Each row is a point on a tangle of strands that fork, close into loops and nearly touch. The rows are in no order.
Points whose rows are less than 61 apart are linked; no others are. Some points are linked to none.
Kol: [-25.3  -5.8  17.6  -6.4  21.6  23.2  12.5   3.6 -37.8 -41.8   7.0 -30.0
  24.3  -4.8   8.9  -8.5  -9.6  17.9  17.7 -21.0 -15.6  -1.9   3.2]
zibav: [ -3.1  25.3 -19.9  -2.5  -9.2  -4.7 -24.0  11.5  11.3  39.9  -0.8  23.5
  -0.8  16.8  -5.1  11.4  23.2  -2.5  27.6 -18.2  40.4  10.6   1.2]
Situb: [ -2.5  21.4 -19.3  21.5 -28.5 -19.4  11.4   1.1  45.6  27.0  -6.1  39.7
  17.8  23.7 -16.5  33.2  -6.4   4.0  -0.6   1.2  15.0   7.5  15.5]
mos: [-18.8   2.4  22.7 -14.8  24.0   9.6  10.8  12.4 -35.8 -60.5 -12.5 -43.7
  13.7 -12.1  18.6 -19.2 -27.2   6.8  -4.2 -19.3 -32.0 -15.7  -3.9]
Lezig: [-23.7  -5.3   2.8 -15.8  21.2   5.7 -21.1  -1.5 -29.2 -40.9   0.6 -49.0
 -36.2  -0.7   6.7 -12.8 -14.4  15.7 -26.6 -10.7 -20.4   9.4   4.3]
fepev: [-44.5   7.2  12.8  46.2   2.8  18.3  -2.9  -0.8 -14.8  19.2   4.6  -6.9
 -25.8  14.6 -11.0   6.0  52.3  25.5   3.7  21.0  17.6  24.4 -14.9]
zoge: [  8.0   7.0  -7.3 -25.3   4.6   1.7 -11.7  15.0 -12.8 -25.2  -0.6 -15.1
  -8.6  -2.2  22.2 -11.7  -5.7  -8.2  -5.9  -2.3  -9.3 -15.3 -13.0]
finir: [ 19.5  -5.1 -31.3  -1.2 -17.9 -12.2  -1.5  -6.6  32.7   3.9   5.5  -5.5
   3.8   4.2 -29.8  30.1  -0.9  27.3  18.2  -9.2  -5.8  10.5  28.0]
feg: [ 22.0  13.2  -1.4 -23.7  11.2 -16.0 -13.6  22.0   0.3   3.6  -7.6  18.0
 -16.2 -14.7  12.7 -12.3 -19.2 -11.7 -15.7  -3.0  23.4 -13.8 -28.2]
kinu: [  6.7   7.3 -14.6 -24.8 -22.6   6.4   0.5 -16.8  15.7  19.2   5.3  20.4
  -1.9  -1.1  11.9  29.7 -17.9 -19.7 -18.8   9.5  -1.5   8.3  -1.8]
Zin: [  7.1 -18.5  24.1  40.1   3.9  -2.6  22.1  18.6 -19.2  20.6  10.0  16.3
  35.6   7.8  -7.6 -21.4  19.2  10.4   9.2  18.3  19.3 -25.8  -1.6]
Doza: [  8.9   4.4 -33.1 -28.0 -24.5  -9.7 -12.3  -9.6  12.9  14.5   0.4   4.2
 -30.9  -1.4  11.4  17.8 -13.0 -20.7 -30.6   5.4   4.1  31.4   7.6]
kinib: [  2.0  14.7  -9.1 -42.2  -6.1   2.9 -16.3  16.6  19.6   0.8  -3.7   3.5
 -14.9 -12.7 -10.9  24.8  -4.6  -0.8 -12.7 -16.4  -1.4  18.2   5.0]
pel: [ -5.3  -4.7   5.5  29.4  -3.0  -6.1  -5.9   2.6 -21.0 -14.2   5.3 -44.1
   5.4  16.3  22.1 -19.4  15.0   8.5  -2.1  21.5 -30.9 -41.1   0.1]
nom: [ 32.1   7.5 -35.4 -32.4   2.2 -24.5 -12.3   1.2   3.5 -19.9  12.1 -21.2
  -7.4  -3.0  37.0 -17.4 -40.1   1.2  -4.7 -13.7  11.6  -0.8   5.6]
figu: [ -7.4   0.0   5.1 -41.8   4.6   8.2  23.2 -27.9  10.9  -2.3  -4.3  44.9
   9.1 -22.8 -10.4  28.4 -47.6 -42.6 -10.2 -26.5  18.6  31.6 -11.9]
loga: [  5.4  -3.6  24.7  -9.7  37.5 -10.8 -18.6  35.2  -8.5 -53.0  -6.4 -32.8
 -12.9 -17.2   5.6 -35.2  -2.3  25.9   9.0 -23.6 -13.7  -4.0  -3.2]
gam: [ 13.8   8.9  19.4 -16.2  11.9 -14.8  -3.5   7.6  -2.8 -57.9  -9.5 -60.1
 -13.3  -6.0  52.4 -23.7 -29.2   2.3 -25.2   2.4 -44.1  -6.5  -4.8]
lesud: [-38.6 -11.0   6.7 -27.0  11.9  29.0   7.8 -35.2 -26.6 -13.6 -23.3 -26.1
 -26.7  18.4 -14.6 -15.6   0.2 -17.8  -1.7 -22.1   4.0  42.2  12.0]
Durut: [  8.4  15.6  -1.2  19.8  -8.6  -2.4   9.5  -0.8   2.7  39.7 -11.5  34.5
  28.3  12.6  -4.3   4.6   8.5 -24.8  26.1  -3.3  39.3  -3.6  -7.7]
doz: [ 22.7  16.0 -15.5 -22.6   3.4 -35.2 -23.5  41.5   9.6 -24.3   3.2 -12.7
 -13.6 -16.5  18.7  -7.0 -29.9  28.9 -27.3  -2.9 -11.1  -8.1  -4.5]
zekuz: [  8.5  21.8  -1.9 -42.6   9.2  -1.3 -30.3  28.7  27.6  12.2  -1.7  24.3
  -0.5 -28.8  -4.2  17.3  -3.3   0.9  -1.3 -23.1  15.2   0.4 -12.6]
bar: [ -8.1  13.1 -18.4  12.3 -36.9 -22.0  -0.5 -19.9  64.0  10.5   3.3  47.7
   2.7  12.0 -15.2  39.9  -0.3   6.6   5.6   8.9  15.4  38.8  22.1]
nuki: [  9.2   6.3   4.3  20.3 -12.5 -21.4   9.8 -15.4  27.5  22.6   0.4  65.7
  17.6  -9.6 -36.3  21.3  -8.4   1.1  -9.5  11.7  29.4   5.3   4.5]
Famun: [  6.1   0.5  -3.0  11.5  20.0 -14.1  -2.3  33.6 -17.0 -25.7 -11.2 -17.2
  17.7   7.8  -4.1 -29.4   5.5  31.2  30.5 -21.1  -7.7 -12.9   5.0]
butip: [-19.1 -28.1  15.1  49.5   3.2   0.5  17.5 -13.0 -16.0  15.6  -8.0 -17.7
   0.3  18.4 -34.4  -9.9  31.9  14.3  10.0  18.2  -9.3  -1.4   7.4]
domin: [-42.4 -22.3   4.1  31.8   6.8  20.4  15.4 -42.3 -19.0  -7.5  -2.3 -21.7
 -11.9  15.1 -29.3   9.0  22.3   2.9  11.3   2.9  -9.4  35.7  11.9]
rugeb: [-36.1 -18.2   5.6   3.7   4.7  34.7   8.0 -45.3 -25.9 -10.9 -10.5 -35.1
 -17.6  23.1  -7.0  -0.9  16.5  -7.9   8.9  -8.7  -5.4  21.6  14.0]
refil: [  0.5   0.1   1.8 -12.3  -1.2  19.3  -2.7  -0.6 -19.0 -22.4  -3.9 -25.1
  10.8  14.3  33.8 -18.9  -3.7 -26.5   2.4   4.6 -22.4 -17.1  -7.9]
fiv: [ 18.8 -18.5  28.2  21.3  11.5   3.0  21.8  15.8  -1.4  34.1  16.8  32.0
  47.4   3.9  -5.0 -15.5   9.0 -21.8  17.2   4.8  26.9 -35.5 -12.4]
voriz: [ -1.3  18.3  11.2  -4.1  -3.1  19.3   0.7  20.1   5.0  14.4  -1.2  13.9
  15.2   1.2 -12.6  15.2  19.5  -6.5  15.6  -5.3   5.5  -9.4  -5.7]
kat: [  9.3   3.1 -28.7   7.1 -23.9 -11.3 -13.7   3.4  14.5   9.3   3.8 -17.6
  -3.3  21.4  -8.1   8.6  14.9  28.6  12.4  -3.1 -12.6   3.9  23.4]
kuri: [-17.4  -5.4   5.8 -30.8  18.6  21.1   0.1 -12.7 -27.0  -4.6 -29.5  -4.2
 -25.1  11.2  -6.9 -23.4 -14.5 -18.4  -1.5 -18.6  16.5  25.9   5.7]
kazo: [-16.5  14.1  19.2  25.0  -9.5   9.9  12.5 -25.8  38.3  34.0  -4.9  70.1
  12.2  -6.7 -18.8  14.9  31.7 -20.0  37.2 -16.7  34.3  41.1   7.2]
ris: [ -2.9   8.2 -17.1  -7.5 -16.5  -9.0   0.8 -27.5  28.3  23.0  -9.5  45.6
   1.9  -4.4  -7.3  18.5  -1.9 -27.7  20.0 -22.0  41.7  33.9  12.4]
Ped: [ 13.2 -16.0 -27.6   1.9 -26.0  -3.1  15.2 -21.8  -6.3  -3.9  11.7 -34.2
 -21.5   2.7   9.2  11.9 -19.5   3.4 -28.7  29.5 -23.4  13.8  21.8]
Nutof: [  1.2   2.8   0.6  35.8  -5.6  -9.7 -24.3  11.1   2.1  19.7  -5.6 -15.3
 -18.6  27.0  -9.6 -19.5  42.4  16.6   8.3  15.8   0.1 -14.0  -4.6]
Von: [ 20.6 -18.0  16.1  15.1   3.5   5.7  11.4 -19.6  15.7  29.7  10.5  39.3
   7.2  -0.9  -8.5  -6.1   8.9 -29.5  11.7  14.8  27.8  -4.0  -8.8]
sonur: [ 12.3 -15.3   5.0   3.4  -0.4   3.9  -1.3  11.2  -4.8  -4.7   1.6   6.3
  -5.5  -5.1 -20.6  -7.7   3.8   5.7   0.8  14.3  -7.3  -8.2  -4.8]
vok: [ -6.1  -7.9  15.7  19.3  13.7 -16.1  -9.8  -8.2 -25.6 -36.7  16.0 -50.9
 -29.0 -14.0  32.8 -26.4 -14.5  11.9 -25.5  16.4 -41.1 -21.9  -7.0]
matap: [ 19.5   0.0  10.7 -31.6  24.8   9.7   3.4  37.3   2.1 -43.0  -7.3   1.0
  15.7 -24.7  15.5 -16.1 -27.8   6.6   0.9 -16.4  -6.4 -15.0 -17.6]
Dab: [  5.5  -9.8  -6.7  24.5 -10.5 -17.6  -4.0  -1.4 -12.3 -21.7  13.9 -49.7
 -24.0  -1.2  34.6  -9.3  -9.0  21.9 -24.8  29.1 -45.0 -18.2   9.2]
zaka: [ 18.7   4.4   7.2 -15.3   3.7  12.5  -6.3  26.6   9.6  -4.6   4.9   5.9
  23.9  -9.2   7.2   0.1   6.4  -3.1  15.8  -9.7 -12.6 -22.6   2.6]
ropi: [ 17.6   6.5  -7.0  -6.7  -1.3 -18.4  -6.6  29.3  -3.5 -28.2  13.6 -28.3
 -14.0 -19.2  24.8  -8.8 -22.2  23.0 -34.5  20.7 -20.7 -15.0   1.1]
fegot: [-21.0 -19.1  26.3  23.2  33.1   5.4   2.9  -0.5 -43.3 -27.7   9.5 -40.4
   1.3 -13.0  -0.3 -34.9  10.2  18.0  11.0  -3.9  -9.3 -12.9  -6.3]
fadi: [-22.3   7.0 -17.0  25.6 -15.7   3.8  -9.2  -3.8 -16.9  15.9   6.6 -19.3
 -15.5  27.7  14.5  13.1  25.8  24.5  -5.0  20.1   3.6   1.3  -8.7]
pidis: [-27.0 -30.7  20.3  19.0  16.7  12.3  22.3  -6.6 -47.6  -6.5  16.2 -13.9
   7.1   6.9   4.4 -15.6   5.4   0.2   0.3  19.5  13.6 -13.6 -16.7]
nez: [ -1.1 -28.4  17.3  30.5  15.1   6.3  22.0  -1.7 -30.7  11.6   7.4   9.5
   3.8  -1.8 -21.9 -19.1   9.2   5.2   5.6  20.7  21.0  -3.8  -8.5]
Zuk: [-49.3  10.4  -6.5  37.9 -10.9  -4.7 -10.8 -11.3 -10.6  16.7  -1.2 -15.8
 -29.9  36.3  -6.6   8.4  39.3  34.3 -10.1  19.5   3.5  26.5  -6.6]
vodi: [ 13.6   6.5   3.1 -21.5   3.3 -10.2 -11.2  22.5  -9.0 -37.9   9.5 -53.1
 -30.6 -12.4  48.3 -17.7 -26.0  12.1 -46.3  15.7 -35.5   4.0  -2.6]
Peno: [  3.7  17.0 -16.9   5.6 -18.8  -5.2   2.6  17.5  16.2  17.0 -15.8  13.8
  26.0  19.7 -21.1  18.6  12.1   4.9  27.4 -17.6  -7.0   1.8  23.2]
mino: [  5.8   6.2   0.8  14.9 -19.9 -19.1  12.4 -30.4  59.3  24.1  11.0  67.6
   1.8  -7.2 -20.4  31.4  -3.3   1.1   5.4   8.4  27.9  24.9   9.1]
fuvo: [ 10.0  12.3  17.1 -13.8   2.3 -11.7   9.4 -35.9  23.6  37.3  11.0  52.1
  36.5 -26.3  -1.1  26.5 -17.3 -44.3  12.2 -22.9  12.7 -17.1 -20.3]
Zere: [  3.0   2.5  -7.6 -50.4   3.2  15.3  14.9 -19.7  -0.4   3.0 -23.7  25.4
  -7.9 -17.7   7.2   7.2 -48.0 -35.2 -26.2 -19.8  13.6  30.6 -12.8]
kek: [ 18.5 -26.6  12.1   7.1   9.3  -0.9  15.9  15.6  -7.1 -33.9 -14.3 -25.5
  13.8  -6.7  -4.9 -18.5 -12.9  -5.9  -7.1   7.0 -43.2 -29.5   2.4]
Noki: [  8.7 -27.3  13.8  20.9  11.9 -16.1   7.6   8.4 -14.3 -33.0  16.7 -34.7
  16.5  -2.3  20.1 -20.2  -2.4   6.5  -6.5  19.9 -33.8 -37.0   2.4]
zitan: [  9.3  11.4 -13.7 -46.5   4.7  -6.4 -20.4  28.9   2.0 -22.6   2.2 -22.0
 -25.5  -9.7  24.0  -5.3 -22.8  12.8 -24.2  -9.9  -8.0   4.0  -0.6]
Tiso: [ -5.7  14.5  12.4 -34.3  17.3  20.2  -8.7  32.5  -1.4 -22.2  -1.2   3.4
  18.3 -19.3   7.1   5.0   0.0   7.9   9.8 -12.5   3.2 -17.6 -10.6]
Tamu: [  0.1   5.2   6.6   0.7  -0.6  -4.4 -31.0  16.3  -2.6 -10.3 -13.7 -33.4
 -22.3   7.7  15.5 -12.0  34.2  -0.7 -10.5  12.2 -35.1 -12.1   2.5]
Fas: [-13.1  22.2 -23.7  -1.3 -11.3  14.3 -19.1   6.0  -0.8  26.5  -3.7  -4.9
   2.7  29.8  16.2  11.7  29.4   1.1  21.9  -6.3  19.2   0.3  -8.3]
lag: [ 22.5  -2.7  15.3  14.8  -2.5  -4.6  10.2   1.2  27.0  31.4  15.0  51.4
  36.2 -18.3 -32.1  23.9   0.5   2.8  14.5  -0.4  22.1  -6.9   0.5]
Kuf: [-13.7 -10.8 -20.5  38.9 -14.0  -4.3   2.5 -13.6 -17.0   4.5   8.8 -44.5
   3.2  29.3  20.0   0.9   5.1  14.5  -4.3  20.0 -33.1 -27.4   5.7]
gepof: [-9.6  1.9 -8.3 10.9 -4.6 27.4  9.6  3.4 -3.4 10.1 24.9 -5.7 40.0 13.8
 -3.6 20.6 11.7 22.9 41.3 -8.2  9.2 -2.4  5.5]
zum: [  9.4   3.5 -22.9  -9.9  -5.7  -5.4  10.4  13.4   5.6  -7.0  -7.8  -0.2
  27.8   3.5 -14.1   7.4 -16.4   5.3  26.1 -30.4  -9.1  -5.6  21.3]
vum: [  1.8  12.3   2.1 -13.4  -8.1   3.9 -11.0   9.9  18.1  20.7 -10.2  25.8
  -4.6  -4.9 -17.0  16.5  11.4   3.6  -9.4   1.4  10.2  13.9   4.8]
Zat: [ 14.7 -29.4 -22.3  -6.7  -3.8 -19.1   8.9 -15.7 -12.4 -26.4  11.3 -43.2
 -19.4  -3.4  22.9  -8.6 -32.3  10.4 -27.4  13.4 -19.9   1.1  18.5]
faf: [-15.1  20.5   6.0  14.8   0.9  14.7 -16.1  26.8  -8.5   5.3   5.0 -20.6
  14.4  14.2   9.6  -5.2  35.9  22.6  22.7  -3.0  -0.8 -21.1  -4.9]
ket: [-49.8   2.1  11.3  31.1   7.7  20.9   2.8   3.0 -27.4   8.7  -6.6 -17.0
 -12.8   8.8 -27.5   2.6  40.8  23.2  19.3  -5.5  12.5  19.5  -2.4]
fasis: [-14.8 -30.5   4.3 -17.4   2.7  18.2  19.0 -29.6 -17.5 -28.5   7.8 -13.2
 -14.2  -6.3 -24.7   5.6 -21.1   4.9 -13.5   9.9  -0.9  23.0  10.7]
pidi: [ 17.9  16.4  -0.8 -23.1  -7.9   3.1  -9.4  20.1  10.8   3.8   4.7  16.8
  19.0 -16.9   8.9  14.4 -17.5 -13.4 -11.2  -0.2 -15.5 -16.7  -6.8]
rosef: [ 27.8  -2.0 -20.6 -46.9   4.1   0.3  -0.9  -7.0   7.2 -20.2   2.7  -4.4
   0.2 -11.7  23.3  -1.3 -45.2 -18.1 -12.3 -21.0  -6.4  -4.4   1.2]
gipa: [ -8.0  -4.0  -2.9 -32.4  10.2  25.3   7.3 -26.6  -5.6 -12.2 -13.1  12.3
  -9.2  -4.4 -18.6  -0.3 -19.8 -26.5   3.7 -17.6  16.5  25.3   7.9]
gavir: [ 10.4   7.4 -15.8   3.9 -23.7  -6.8 -14.9   7.4   4.4   4.7 -15.2 -19.8
 -21.2  17.1  11.8  -3.3  15.4 -12.6 -24.2  22.6 -35.8 -13.1   4.8]
natu: [ 29.6  -1.7  15.6 -12.0  17.9  -3.1  -4.0  14.7   2.1  13.3  16.0  44.0
  14.3 -21.9   1.3  -4.2  -4.5  -9.5  -7.2  21.9  24.6 -35.9 -30.1]
rukis: [-27.6 -25.7  13.8  32.3   6.0  15.2  26.1 -18.3 -22.3   0.0 -19.4 -12.7
  -7.1   0.7 -39.8 -12.9  22.8  -7.9  11.8   2.8 -16.9  17.2  13.0]
bapub: [ 24.0   0.5  -1.2  15.4 -10.1 -18.3 -26.8  10.2   2.6  11.4   7.1 -17.9
 -14.8  12.8   7.3 -21.3  24.5  15.9  -9.3  21.1  -5.2 -29.7  -6.3]
Dip: [-11.1 -16.3  -6.0 -37.2   5.1   6.9 -12.0  -8.8 -18.2 -24.1   5.4 -37.5
 -37.8  -3.1   4.6  -5.6 -10.4  16.3 -20.9 -15.4  -2.8  26.0  18.3]
fubo: [ -3.3 -15.1  17.6  35.1  -4.8   4.6  12.2  -7.0  12.4  22.7   2.4  42.8
   0.8   7.3 -33.8  -2.0  29.2 -10.0  17.8  21.0  25.7  10.4  -2.4]
kivim: [-11.7  15.1 -12.7   2.2 -15.0   0.6  -1.9  18.0   6.0  16.7 -30.2  -2.7
   1.3  17.2 -13.5  -3.4  29.8  -7.9  21.5 -22.3 -13.8   2.2  12.8]
ror: [ 30.4  11.9  14.6   3.9  10.1 -26.8   9.6   8.5  29.0  27.4  -8.1  52.3
  36.0 -31.9 -34.0  15.4 -20.4  -3.7   6.1 -15.0   5.2 -19.1   0.2]
lise: [ -1.4   4.9  16.0  11.1  32.6 -22.5  -6.9  48.2 -19.1 -36.9 -14.1 -12.8
  -5.8 -21.0 -11.1 -37.4   1.8  28.1  16.3 -26.8  -0.4 -15.9   0.2]
Gusus: [ -2.7  13.3  21.1  -5.9   1.4  -4.3  10.2 -35.9  37.8  33.6 -12.4  55.4
  15.6 -22.8 -20.6  28.1  -5.5 -40.7  10.8 -22.8  11.9  13.9  -9.3]
tafuf: [ 10.4  12.3 -21.7  15.4 -35.3 -13.2  -3.0   5.3  13.8  24.6  -8.1   7.7
  -2.8  29.9   7.0  10.7   3.5  -6.2 -19.9  19.1 -16.7  -8.8   6.0]
sibal: [-29.6   9.0  -3.6   3.1   1.9  22.0  -3.5   4.9 -10.9  10.3 -26.7 -13.9
   2.1  27.7  -5.6  -3.6  36.8   1.6  28.2 -21.1   3.8  19.2  12.4]
dipu: [ 39.2   1.4 -18.8 -44.7  -0.2  -2.5  -1.3  -6.4  20.5   1.4  19.3  -3.3
  -7.0 -30.9  23.3  21.4 -50.6  -3.6 -21.6  -8.1   7.0   4.7   3.8]
zata: [ -7.9  15.4 -18.0   7.8 -15.0 -11.4 -15.7  17.8 -14.0  15.1  12.4   4.6
 -12.7  17.1   3.4   9.6  12.1  29.7  -8.9   9.2  12.3   0.9  -4.2]
teb: [ 18.4   2.1  -0.7  15.4  -1.1 -29.9 -21.4  19.0  -7.6 -35.1  22.8 -32.5
 -25.0   4.2  40.1 -24.2  -3.8  21.9 -24.3  27.6 -15.3 -23.2   1.6]
gaduz: [ 40.9   6.1 -11.2 -26.4   1.6 -26.3   5.0  -9.7  33.0   2.1  13.2  20.6
  11.1 -34.0   4.0  19.8 -44.6  -8.1 -18.3 -11.1  -7.3 -11.7  -5.9]
Gifo: [ -4.7 -20.1 -13.1  -6.5 -31.9  11.1  18.1 -24.3  16.5  -8.5  10.9  -9.1
 -22.0  -2.3  -3.6  26.5 -11.3  -0.4 -26.7  33.3 -17.8  24.2  15.0]
gata: [-17.9   9.0  30.1  20.5  12.6  13.1  -9.9  29.7 -20.8 -17.2  12.8 -25.6
   8.7  -5.0   6.4  -3.6  38.8  28.0  12.6   6.1 -20.4 -22.0  -9.4]
bisi: [ 18.2 -12.0   2.9  -7.3   4.7  -0.7  -7.4 -21.2   6.5  26.6 -10.9  27.4
 -17.4   2.1 -13.6  -8.7   9.6 -31.7  11.2  -1.6  33.3  10.8  -7.9]
Tad: [ 25.8 -10.2  -1.3 -16.7   0.8   2.1   2.5   6.6  -5.7  -2.0   4.8  14.0
 -12.4 -12.1  15.6 -12.4 -18.9 -13.0 -31.4  23.4   8.1 -12.6 -29.1]
fipet: [ -5.9  22.6 -10.5 -16.2  -3.5   6.8 -18.6 -12.8  21.9  33.7 -16.1  28.3
  -7.6   4.1   5.3  13.7  16.2 -30.0  16.2 -25.4  29.9  21.5   1.6]
fir: [ 30.6 -18.4  17.6   8.5   7.7   4.6   6.3  16.3   2.4   6.9  32.6  25.5
  39.6  -4.2   5.4 -15.6  -1.0  -4.1  10.2  17.8  22.2 -38.1 -22.0]
nolu: [  8.0  -1.3   9.7 -11.3   6.5   6.4   1.8  -1.8 -15.2 -39.2  -8.3 -44.7
   0.6   4.4  45.1 -18.7 -16.0 -19.9 -17.4   0.1 -49.0 -16.8  -4.5]
vesiv: [-10.8 -28.7 -13.5  33.1 -19.2   1.4  26.4 -23.1 -23.6  -6.4   3.8 -27.0
  11.6  19.6   4.7   2.4  -5.3   0.0 -17.6  26.7 -30.8 -17.1  11.5]
dupiv: [-10.1 -13.2 -11.4  -2.7  -7.1  12.7   0.2 -24.1  -8.6   0.9  -4.3 -11.2
 -10.1  10.9  -3.8  -8.3   5.6 -16.6   4.6   3.8   8.7   7.1  -2.0]
dofo: [ 16.3  16.3   8.1   3.5  -1.5  -7.9   6.7 -19.2   9.1  41.9   4.5  48.4
  40.4  -0.8   4.8   7.5  -7.5 -34.3   9.8  -7.7  22.7 -26.4 -12.2]
Gomil: [ 23.0   6.5  22.8 -17.9  23.5  -0.2 -16.9  39.4   9.3 -56.2  -6.5 -10.9
   2.6 -18.0  23.9 -34.8  -4.6   2.2   7.1 -20.0 -15.8 -21.2 -11.6]
nenev: [  4.5 -23.1   7.4   6.2  20.1  -1.0  12.4  -5.5 -16.0 -27.0 -27.4 -31.7
  -4.8  -2.8  -9.0 -31.8   6.6 -17.7  -1.3  -4.9 -37.9  -8.1   9.2]
viter: [-30.8  19.7 -12.4  22.8  -3.0  -6.7 -10.1  24.1  -9.0  14.0   2.3   6.8
  -2.0  19.3 -19.4   7.2  20.0  39.0  12.7  -2.0  21.1  15.8   7.0]
zulik: [ -0.5   1.2   8.3  32.0  -7.3  -5.9  15.4 -17.1  26.3  33.6  -6.2  55.2
   2.9   4.0 -22.4  -5.6  23.6 -22.6  26.3   8.0  45.6  36.1   4.5]
Samid: [  5.3  -2.9  -4.9 -41.5   7.2   1.3   1.9 -27.7  16.8  -2.4   9.4  33.0
  -2.7 -34.7  -9.5  28.7 -39.6  -9.8  -9.1 -19.8  28.1  31.8  -6.8]
sud: [ 10.5  -4.3 -22.0 -21.8 -16.5   3.5   3.6  -3.1  26.5  -9.2   1.2   2.9
  15.4 -11.5 -28.6  28.9 -18.7   5.2  17.3 -27.3 -14.2  17.9  23.0]
vus: [ 17.5 -17.2   0.0  -7.3  -4.5  -7.5  -7.0 -17.6   5.2  12.5  -0.4  19.1
 -29.1  -2.6  -2.6  -8.0   4.1 -26.4 -21.7  25.0  18.2  -2.1 -17.0]
vab: [-16.3 -19.2  -7.6 -20.2  12.1   4.4   8.8 -25.8 -39.1 -21.1 -10.2 -30.9
 -20.5 -10.1  -5.0 -10.7 -29.8   3.6 -19.1  -1.7  -1.4  20.8   9.2]
Loda: [ 36.4   5.2  -8.5 -11.5  -6.8 -24.2  11.2  -9.1  45.0  22.4  -5.4  37.2
  19.9 -24.1 -22.8  17.4 -34.5 -11.9  -5.9 -20.6 -11.1 -13.8   4.4]
bapag: [ 13.9  -9.8  15.5  12.1   0.8   1.0   8.1   4.4   1.7  27.7  15.9  42.4
  11.5  -5.2  -4.6   6.2   9.4 -15.4 -14.4  37.0  23.5 -18.6 -24.1]
dute: [ 17.7  22.7  -0.8 -43.9  21.1  -6.6 -24.6  36.4  20.7   4.8  -4.8  20.0
 -10.3 -32.7  23.5  -9.3 -19.1  -3.7 -18.1 -18.5   3.7  -7.4 -30.2]
Lor: [-26.7 -15.3  15.0  27.2  29.9 -14.9 -14.8 -11.9 -29.0 -36.4   9.1 -47.2
 -15.0 -18.8  13.2 -26.8  -5.0  29.9  -7.7  -1.0 -27.7 -20.0  -0.2]
fona: [-11.0  22.7  37.2  15.2  -2.6  -2.2  17.3 -10.2  41.3  35.4 -10.6  72.7
  26.3 -27.1 -31.4  21.0  15.0 -26.8  25.1 -18.3  20.8  23.6  -3.7]
lalo: [-10.1   8.2 -28.5  11.0 -26.9   9.5  -0.3 -19.6   1.7  28.6   9.7  14.4
  14.5  38.7   7.1  15.2  13.0  -5.2  25.9   7.8  20.8   4.9   3.0]
guf: [  9.2  13.4 -13.8  16.1 -29.7 -11.7   5.0  -3.2  25.0  37.5  10.4  27.6
  24.7  25.9   0.3  29.9   4.3  -0.4  -1.5  21.3   1.6 -17.5   1.1]
gitu: [  3.9 -10.8  31.7   0.8  15.8  15.0  -3.2  26.9  -8.5 -29.7  11.1 -20.0
   6.6  -7.7  -1.2 -20.3  18.8  16.2  16.7  -2.2 -25.0 -22.3 -10.1]
kepa: [-54.4  13.0   1.7  21.9  12.2  28.3   3.9 -12.9 -25.6   9.9 -13.9 -35.6
  -8.9  24.1  -9.7   3.6  37.7  14.4  27.9 -24.0  -6.3  20.1  11.0]
zul: [-29.7  -3.2  14.8 -10.7  21.5  24.5 -12.8   0.3 -36.5 -28.4 -11.8 -35.1
 -11.2  -1.6   5.3 -12.1  -0.1  10.1  -2.5 -16.8  -7.7   4.2   3.9]
Gub: [ 24.3  -4.4 -30.9 -26.5   2.2 -15.1   2.2 -11.3 -13.2 -18.4   7.3 -46.8
 -14.0   0.5  39.0 -13.7 -45.2  -2.4 -17.9 -13.7 -15.2   8.2  15.6]
vufin: [ -5.7  -3.6  34.0  11.7  34.2  19.7   7.2  25.4 -28.8 -24.0  -4.4 -21.2
  11.0 -10.7   6.7 -30.0  15.1   5.3   9.6   2.3   5.6 -14.8 -19.5]
pivar: [-16.2 -35.9   5.1  43.7 -16.3   1.1  16.0 -19.9 -15.9   7.9   0.4 -10.6
   0.4  16.8 -17.0   2.2  14.8  -4.2 -12.3  40.5 -23.7 -10.7   0.1]
nat: [-13.5  11.7  -9.7  20.5  -1.6  14.9  11.1  16.7   0.2  10.1   7.1   6.1
  21.3   9.5 -30.0  18.9  23.5  48.2  35.6  -9.9  16.3  12.5  14.4]
Fezig: [ -4.6  -2.3 -17.7 -15.7 -31.9  -0.9   9.6 -25.3  26.2   6.4   5.0   6.6
 -39.4   0.2   3.8  27.9  -0.3 -15.4 -35.1  24.3  -7.7  46.2  17.1]
feti: [  0.1   8.4 -19.5  12.2 -22.0  -3.1   6.1 -26.2   7.4  33.5  -4.3  36.4
   6.9  20.9  10.8  12.1   0.4 -29.0  11.4  14.9  33.8   7.0  -2.8]
Fovi: [ -7.5  19.9  11.2  34.6   1.7   5.2  -6.0  20.3  -7.5  32.3  -0.5   0.0
   7.7  28.9  -6.0  -7.9  44.6  21.0  11.8  17.0   9.5 -14.4  -9.5]
bepo: [-11.5  17.4 -14.8 -27.6  -5.2  -4.4  -0.5 -17.7  18.0  18.3  -4.4  49.8
   1.0 -15.2  -1.4  20.1 -24.0 -18.6  -5.5 -18.9  33.1  22.8   2.3]

A fork is a point with three links, a tip a point with one. Leave the first point through the second and follow the links. Name the first fork or tip that comes.
lesud; rugeb | nenev
kek; Noki | gipa
Gusus; fuvo | Zere
zata; fadi | kat
bapub; Nutof | ropi
kinu; Doza | Tamu
kat; finir | gepof
figu; Samid | Von
Tamu; gavir | kinu
vok; Lor | bapub

A piece is all that can be reached along the links. How many separate loops has the piece of each point below (a circle has one, a figure eight two, a Y none), and how many tips (points with one link)?
lise | loops 0, tips 4
Dip | loops 0, tips 2
nenev | loops 0, tips 2
Zat | loops 0, tips 2
faf | loops 1, tips 1

How many points has the smallest loop of links through each point below? Write 0 if it is on no loop.
ror | 0
ropi | 8
Tad | 0
fadi | 0
